Each row is a point on a tangle of strands that fork, close into loops and nearly touch. The rows are in no order.
Points whose rows are less than 73.1 apart are linked; no others are. Some points are linked to none.
<371>: [  7 -11   5 -14  18 -44  25   4 -31  -2  17   8  -5   3 -10  -8 -19  17
  28   6   8]
<579>: [-13 -10  26 -14  10 -29   4   9 -33 -24 -24  37  11  -7  -3  -2  27  10
  -5  13  -4]
<290>: [-16 -21  -1  22  20  25  -9  15   5 -18  30   0  32  36  -3   8  34  -5
  20   7  -7]
<831>: [  1  47  11 -10 -38   0  23   5   6  -8  18 -17 -17 -30  26  31 -20 -12
  14 -14   2]
<493>: [ 40  14   7 -16 -15  -6  46 -36   4  -6 -37  -2   8  11   1 -12  -7   2
 -13 -32 -21]
<807>: [ -2   5 -22 -22  16  32   7   2  28 -27  -3   9  34  -6  12  -7  16  -1
 -21  22  28]
<571>: [  9  32  29 -25   0  -7  11 -16  20   0  19 -14 -32   7 -41 -25  -2  22
  11  10  38]
<446>: [-36  -8 -24   6   2   8 -23  -7 -15  23 -30 -18 -19 -21  -4 -33  -5   2
 -49  19  18]
<183>: [ 14 -24  -5  47  -3  -9 -13 -13 -10   5   7  49 -38  21 -21   0   8  13
   9 -10  25]
<195>: [ 13  -9  10  15  12 -24   6  15  -4   7  17  29  38  -2  -2  19  32  -8
  24 -27 -20]
<244>: [  9  -7 -11  -2  24  11  -9   7  25   3   4 -23   3  11  13  -4  27   5
   0 -22 -29]
<34>: [ -8  10  10   7 -27 -12 -12  -1  -2  16  -2  -5 -44   8  15  -7  29  26
  18  14 -32]
<174>: [ 18 -14 -38  11  25  26 -20  -2  38   4   0 -40  28   3  24   7  16 -16
   4  -7 -18]
<769>: [  3 -22 -23  59  13   5 -10  -3  12  19  11  -2  21   4   6   9  12 -10
 -12 -31 -16]
<488>: [-13  31  24 -17 -21 -16   5  11   9 -21   5 -20  -5 -47  26  23   7  -2
  11  -9  26]
<141>: [-37   3 -21  25 -27  -8   3  -4 -11   8  13 -39 -36 -35  33  21 -16  -9
 -16  18 -17]
<511>: [  7  19   0 -23 -16   8  -2  -1  18  24  14 -24 -28  -3   9  -8 -22  10
   3 -20 -12]
<568>: [-21   5 -17  18 -10 -11 -11  15 -12  -6  15 -19 -36  -9  22  21 -24   3
   5  -1 -15]
<497>: [-13  23  10 -10 -25   9 -12   0   1  38  -3 -18 -30 -14  -8 -27 -35  10
  -8 -14  13]
<625>: [ 23  17  37  11 -24  -3  41 -33  25 -26 -20 -27 -33  10  17   3  35  17
  11  -9 -12]
<285>: [  2  -5 -23 -18   1  22  23   4  17 -23  18  16  37   8  10   8  -1  -3
  16  49  30]
<365>: [ 32  11   5 -38   9 -12  25   5  23  -8  37 -15  10  15 -44  14  14 -10
  16  31  12]
<584>: [ -3  32  40  -3 -18 -13   9  -4  13 -28  16 -27 -11 -31   6  -9  20  26
  25  -8  25]
<739>: [ 11  -4  -7 -32  33   1   5  -5  11  21  -7 -34  -6   6  10 -37  -7   7
   2 -36  17]
<452>: [-23 -14  22   1   5   4   6  13 -17 -21  45  -5   0  38  10  18 -44  -6
  36  13  10]
<457>: [ 22  34   6 -11 -27  -2  26 -17  13 -33   3   8 -16   7 -20  41  18   1
 -23  -6  23]
<350>: [-19 -30   7  38  12  33 -19   4   3  -1  16  -1  38  26  17 -14  -1   7
  23  19 -34]
<331>: [-21  16  13 -12  21  27  -6   7   8  -4  -1  -1  28  -4   1   0 -33 -17
  -3   1  16]
<36>: [  9   2   1  12 -22  25  15 -22   6   8 -39  10 -31  31 -24 -17  -3  -4
 -21  -4  -4]
<520>: [  7  -5 -40  39 -20 -11  -3   4 -17  28 -26  16 -22 -15 -11   8   3 -19
 -28 -19  -7]
<323>: [ -4   0 -17  -9  30  10 -23   6   4 -15   5 -24   3  -4  32  -6 -31 -38
  25  30  22]
<848>: [ -6  19   4  -5  -3   2  11  -7  35 -28  20 -29 -12   3  21  -5  35  33
  18   4  15]
<614>: [ 13 -12  14  17  18 -28  21 -12 -18 -35  13  36 -12  34 -43   3   2  11
  14  12  30]
<374>: [-23  15 -10  22 -19  19   1  -9   3 -12 -35   3 -34  13  -2  -9  21   4
 -39  11   3]
<883>: [ 24  19 -19  -6  -8 -22  -8  18 -22  13  -5  51 -13  -8 -35  21   8  -7
 -18 -11  -1]
<115>: [ 32  -8  -6 -11 -24  -4  10  -3  -3  24  -9   9  35 -11  25  13   1 -20
  12 -36 -43]
<246>: [-13  50  37   2 -52   8  31  -5  -2 -12   5 -13 -16  -2  -5  29  -5  -1
  -9 -15 -10]
<112>: [ -3  15  29 -27   1 -17  11   3 -20 -13 -23  32   3  -4 -35  -8  23   4
 -13  17  12]
<252>: [-25 -19  -9 -29  15 -15 -17  18 -23   3  -9  -5  -9 -16  21 -10 -35   7
   0 -14  43]
<451>: [ -2  18  33  11 -34  -1  18 -24  12   1  -6 -18 -44  17  10  -4  24  27
  15   5 -12]
<159>: [  6  -2  27  -3  28 -13  23   0   5 -20  -6  13  29  24 -23  -9  47   5
  12   5 -15]
<877>: [-16 -22   6 -15  11 -25 -31  21 -26   7 -21 -11  19 -22  21  12 -22   4
   9 -18   3]
<472>: [-23  23  26  -2 -12  13  -7 -13   9  -4   6  -3 -37  17 -22 -34   3  38
  -7  21  37]
<475>: [ 15  -9  28 -11  18 -16  17  12   2   0  -9  15  54   3   3   1  35 -13
  28  -7 -37]
<147>: [  5  -7  -2 -13   4 -22  24   1 -22 -27  29  26   3  17 -35  16  -6   7
  12  12  17]
<727>: [ 13  12   7 -34  11  -4   0   9  18  18  13 -41  -2  -3  11   0 -23 -11
  18 -24   2]
<14>: [-24  12  40  -1   2 -13  11  14  -2 -27  45 -17 -12   2   8  13 -22   7
  43  12  26]
<251>: [-12  -7 -13  28 -18 -20 -14  15 -23  -6  30   4 -59   7  -5  23 -14  21
  15   5   0]
<725>: [-22 -14  12  -1   1 -11 -17  19 -33   3 -30  14  13 -12  20   1   7   5
  -9 -10 -18]
<352>: [ 26   3   1   6 -23   0  48 -40  13 -20 -19  -6  -1  24   9   5  20  14
  -3 -18 -29]
<127>: [ -9 -31   8  14  -2  20  -2  13 -14 -11  37  14  23  47  -2   9 -46 -22
  24  14  -1]
<243>: [ 32  18  13 -27  13 -28  28  -9  19 -10  11 -19   1  18 -45 -11  -3  -2
   2   5  34]
<311>: [  6   0   3 -30  18  -3  24  13  -2 -25  23   9  28  13 -16  16   9  -8
  22  26  17]
<821>: [  3  -2   0 -42  -6   2  -1  -2  -4  41 -18 -16   2  -6   5 -41 -36  16
  -8 -17  22]
<850>: [ 25 -18   7  27   2 -13  26 -22 -15  -9 -10  48 -21  27 -28 -15  -1   9
   7  -7  12]
<465>: [ -1  20   0 -36  -7  -8   3  13 -21   8 -19  29   3 -21 -13  11   0   2
 -25  -5   9]
<622>: [  1   5  -4 -14  17  25 -17   3  20 -11  -6 -14  34  -9  34  -9 -25 -34
  12  15  -4]
<840>: [ 14 -31 -39  38  34  15 -19  -6  19   8   9 -22  31 -21  22   8   4 -27
  -5 -21 -23]
<631>: [ -5 -11  23  12  21   6  11   7   7 -28  23   1  13  40 -21  -5  60  12
  14   9   0]
<673>: [  2 -11 -20  32   2 -13 -17  13 -16   4  28  30 -31  13 -26  17  -3  13
   8  -6   6]
<690>: [-12  -1  -2  -1  30  24 -60  -7  11  19   2 -32  -9 -18   2  11 -23 -32
 -19   4 -11]
<882>: [-11 -18 -17  29  16  28 -37  -2   5  14   6  -2  14  -7 -12  16 -20 -35
 -17  14 -33]
<444>: [  8 -20 -32 -17   3   5 -15   8   5  27   1   0   9 -24  20 -19 -16  -1
  -1  20  -4]
<641>: [-16  -1  -2 -28  18  -8 -26  14  -4   6   7  -4   3 -23  25 -19 -49 -13
  30  20  49]
<367>: [-32  17   1  11  -4  27 -31   5   9  11 -20  -9 -23 -17 -14 -17  12   9
 -42  18  12]
<82>: [ 27   8 -25  25 -27 -20  -5  13 -26  17 -12  31 -33 -13 -22  34   5 -20
 -13 -28  -9]
<267>: [-35  16  11  13   9   6  -7   4  15 -16  14 -17 -28   3  15 -20  16  34
   7  20  22]
<433>: [-11  -9 -39  -3 -14 -17 -19   4 -24  24 -21  -8 -22 -25  -8  18  -7 -30
 -52 -10   5]
<505>: [ -3 -14 -20 -11  16  19 -43 -10  28  13 -11 -13  14 -20  17 -14   6  -7
 -11  52  -9]
<71>: [ 22  -5 -14 -12 -21   2  28  -3  -9  13 -28  -7  12  -8  26  -5  -5   4
 -15 -31 -28]
<38>: [ 16 -39 -35  -6 -22  -5 -19   2 -11  36 -18  34  27 -35  20 -18  -8   3
 -17  14  -1]
<73>: [-13 -21 -27   0  12  -1 -36 -12 -10  23 -32 -26  -7 -31   0   0   3  -6
 -55 -15   9]
<56>: [-35  23  31  22   8  -3  28   8 -26 -38 -19  10  -6  13   1  12 -14   2
 -10 -23   0]
<422>: [-20   8  -4  -2  11  36   5  -7  15 -15 -23   0  36   3  -2 -17  -3   5
 -28  -3   6]
<200>: [ 32  33  22 -27 -17  -5  21 -11   1   0 -21  22  -3   6 -43   0  21   8
 -17  17  -7]
<410>: [ 24 -20   7   4  12 -34  20  -7 -17  10  -3  28  -5  15 -17 -24  13  24
  25  -7  -7]
<265>: [ 16 -28 -25  -4  -8   2 -23   3 -17  39 -19  32  43 -25   5  -2  -6 -18
 -22 -18 -15]
<476>: [ -9  -7 -11  17   7  38 -25 -15  19   3  -5  -6  24 -12  12   4   6  -7
 -15  36 -43]
<86>: [  4 -19 -14  32  19  13  -7  -3   9  16 -20   5  15   6   8 -13  28   7
  -4 -30 -21]
<550>: [ 29 -10  -7   4  -7  11 -13   4  -9  32  -5  21  44 -17   7  13 -21 -41
   3 -21 -44]
<302>: [-11 -34 -10  20  -7  13 -13   8   1   3  44  19  23  26   7   8 -28   0
  20  23 -25]

How many points has the smallest loop of links through each point below? Write 0 if it is on no loop.
<840> => 5
<511> => 5
<371> => 5

A piece is two or more points that can be reached from each other along the links. Count, over all rows, the pieces, the separate loops (a circle has one, a figure eight two, a Y none), the forks (points with three links) and the tips (points with one).
pieces => 5
loops => 3
forks => 4
tips => 8
